Each row is a point on a landscape with many peaks, with its height.
From any point a climber steps to the highest of the 6 points nearest to it. It stops when none of these is higher. Distance is the straight distance between rows; heights are no part of it.
pip h=68.8: [-12   5  19  44  -3   3 -10  -4 -11  -8  17  22 -15]
taf h=63.4: [-72 -13  38  10 -38 -22 -12 -29 -26 -17   1   2  30]
poter h=61.5: [-13 -28   9   0 -21 -15 -18 -11 -28 -11 -23   2  25]
digu h=46.1: [ 16  35  -6 -35  -1  10  21  34  71  -1  28 -55 -40]
Bada h=57.9: [ 15 -49 -15  21  25   0 -14 -50 -36   5 -21  26   2]
fer h=46.3: [ 25  16 -28  23  22   9   1  26  14  16  21  20 -14]
nazo h=11.7: [  7   9  -7 -39  -6   9  22  17  36 -27  21 -43   6]
Zevuz h=50.9: [ 20  41   5 -50 -30  19  18  22  85  10  20 -56 -50]
Puv h=11.9: [ 67   8 -45   3  54 -23  -7  40  26  42  16  22 -22]
dopi h=49.6: [ 32  21  -8  61  51   6 -20   7  -2  42  36  42 -36]
konos h=62.4: [-68  10  39 -16 -39 -16   9 -14  -5 -18 -13 -15  20]
geze h=61.9: [-61  -9  36 -24 -41 -29   2 -13 -26 -24 -14 -17  38]
gogi h=48.1: [  5  30   1  -5   8   7  23  38  19  -2  19 -11  -7]
Gugut h=74.0: [ 17  27 -24  -9  44   5  17  51  42   9  23 -14 -22]
Biv h=14.9: [ 30  -9 -19  -7   4 -12   4  28  10  -6   5  -4  17]
Tapur h=68.4: [-54  47  34   9 -25  14  11   0   6  -6  -6  -6 -22]
pudu h=57.3: [-42   1  19 -20 -28 -10   8   6 -20 -29 -17 -13  34]
Nilo h=11.1: [ 45  -1 -26   0  23  -3  -2  27  14  12  12   8  -3]
puvu h=53.8: [-64   4  53 -48 -45 -15  27 -22   5 -20 -19 -37  40]
Borad h=51.6: [ 27 -11 -16  41  32  -2 -14  -7 -15  25   6  47 -21]
roka h=64.0: [ 16 -44   0  43  21  -1 -29 -42 -40   9  -3  22  -5]
muno h=55.9: [ 21  19  -5  66  30   5 -14  10   7  20  30  50 -23]
fisoz h=5.6: [ 23  -3 -20 -24   3   8  17  31  34 -21  18 -39  11]
pobid h=34.4: [ 36 -40 -46 -39  17  -5   5  12  -9  -1 -21  -4  26]
sakof h=54.9: [ 12 -68 -35   0  31  -4  -2 -48 -39  -3 -40  20  23]
Faka h=73.9: [-19  21  21   1  -8   4   4   9   0  -9   6  -6  -2]
Lupi h=61.4: [-11 -64   1  23  19  -4 -18 -55 -42   7 -25  12   2]
Zoval h=63.9: [ -3 -40   5  25  -6  -6 -31 -36 -36  -6  -9  22  15]
Regan h=53.5: [ -4 -41  10 -42 -31 -12   2   2 -20 -37 -20 -27  56]
nisu h=38.5: [-32  -8  30 -54 -37 -13  28  -4  16 -45  -6 -52  39]
gira h=64.7: [-24  80  49   0 -41  33  -4  19  15  26   8 -23 -58]
Feduz h=48.4: [ 12 -37 -16 -24  -5   3  -1   8  -9 -14 -25  -3  35]
mam h=66.3: [-26  64  30  17 -15  38  -7  11  17  20  15   8 -57]
Gezam h=70.6: [-89  -4  57 -13 -47 -18   3 -30  -7 -16 -13 -10  32]
didop h=62.8: [  5 -13  -9  14  -6  -2 -17 -11 -27  -1  -6  28  14]
gamo h=58.7: [ -7 -26  -3 -18 -25 -15  -2  -8 -26 -23 -18  -6  38]
toku h=72.7: [ 17  12 -10  21   6   2  -6   8  -3   2  10  20   3]
zoru h=49.5: [ 27 -63 -54 -24  41 -11  10 -37 -32  -9 -41  12  21]
mukal h=71.9: [ 57 -44 -50 -15  37  -7  -7   2  -3  21 -20  16  -2]
Gibi h=60.8: [-92  23  64 -14 -49 -13   5 -28   2  -1 -13 -15  19]
ramol h=50.4: [ 21  36 -21  45  41  -1  -1  21  18  24  30  37 -27]
dilak h=65.9: [-26  67  14  12  10  31  15  24  17  15  11  -5 -39]
sil h=35.2: [  0  -6 -10 -23 -14  -5  11  19   4 -25   0 -24  31]
tisa h=61.3: [  5  61  20 -30 -23  30   4  26  48  19  10 -42 -50]
bifa h=74.2: [ 21 -24  -7  38   7   1 -15 -18 -26   7   2  29  -3]
kazo h=71.7: [ 49  -2 -42  22  29  -5 -18  11  -1  36  11  42 -21]
Duli h=22.7: [  8  20   3 -62 -26  14  35  15  53 -20   8 -51  -4]
rim h=56.3: [ 26   3   0  72  36   6 -36 -13 -14  34  30  37 -29]
koro h=32.0: [-24  29  37 -50 -35   9  28  -8  22 -24  -8 -50  11]
nagab h=48.6: [ 27 -52 -38 -26   7  -1   8 -18 -25 -17 -41   0  26]
fogo h=63.2: [ 18 -13   9  65  17   6 -36 -25 -31  19  20  30 -14]
zalam h=73.1: [ 57  17 -40  22  39 -10  -5  26   6  37  16  41 -31]
fizu h=51.9: [ 14 -44 -24  -1   9  -2 -10 -27 -25  -1 -30  18  13]
dezif h=46.0: [ 19 -23 -23  -7  -3  -4   3   5 -15  -4 -10   5  16]
mene h=69.9: [-40  25  29  26  -9   3  -1 -13  -8  -8  11  14 -12]
Moz h=59.3: [-12  49  16  -9  -8  10  16  13  20  -8   0 -29 -14]

For each start below, name the point where the climber stops.
Zevuz | Faka
sakof | bifa
koro | Gezam
fizu | bifa
fisoz | Gugut
Duli | Faka
nazo | Faka

Call two points neighbours if one is among the 6 nearest of the other. Go from one point of each pair to the other, from neighbour to neighbour, staying as high as possible. Name the lowest point that can't be avoided.
Gugut and Gezam | gogi
mukal and zalam | kazo
bifa and Faka | toku
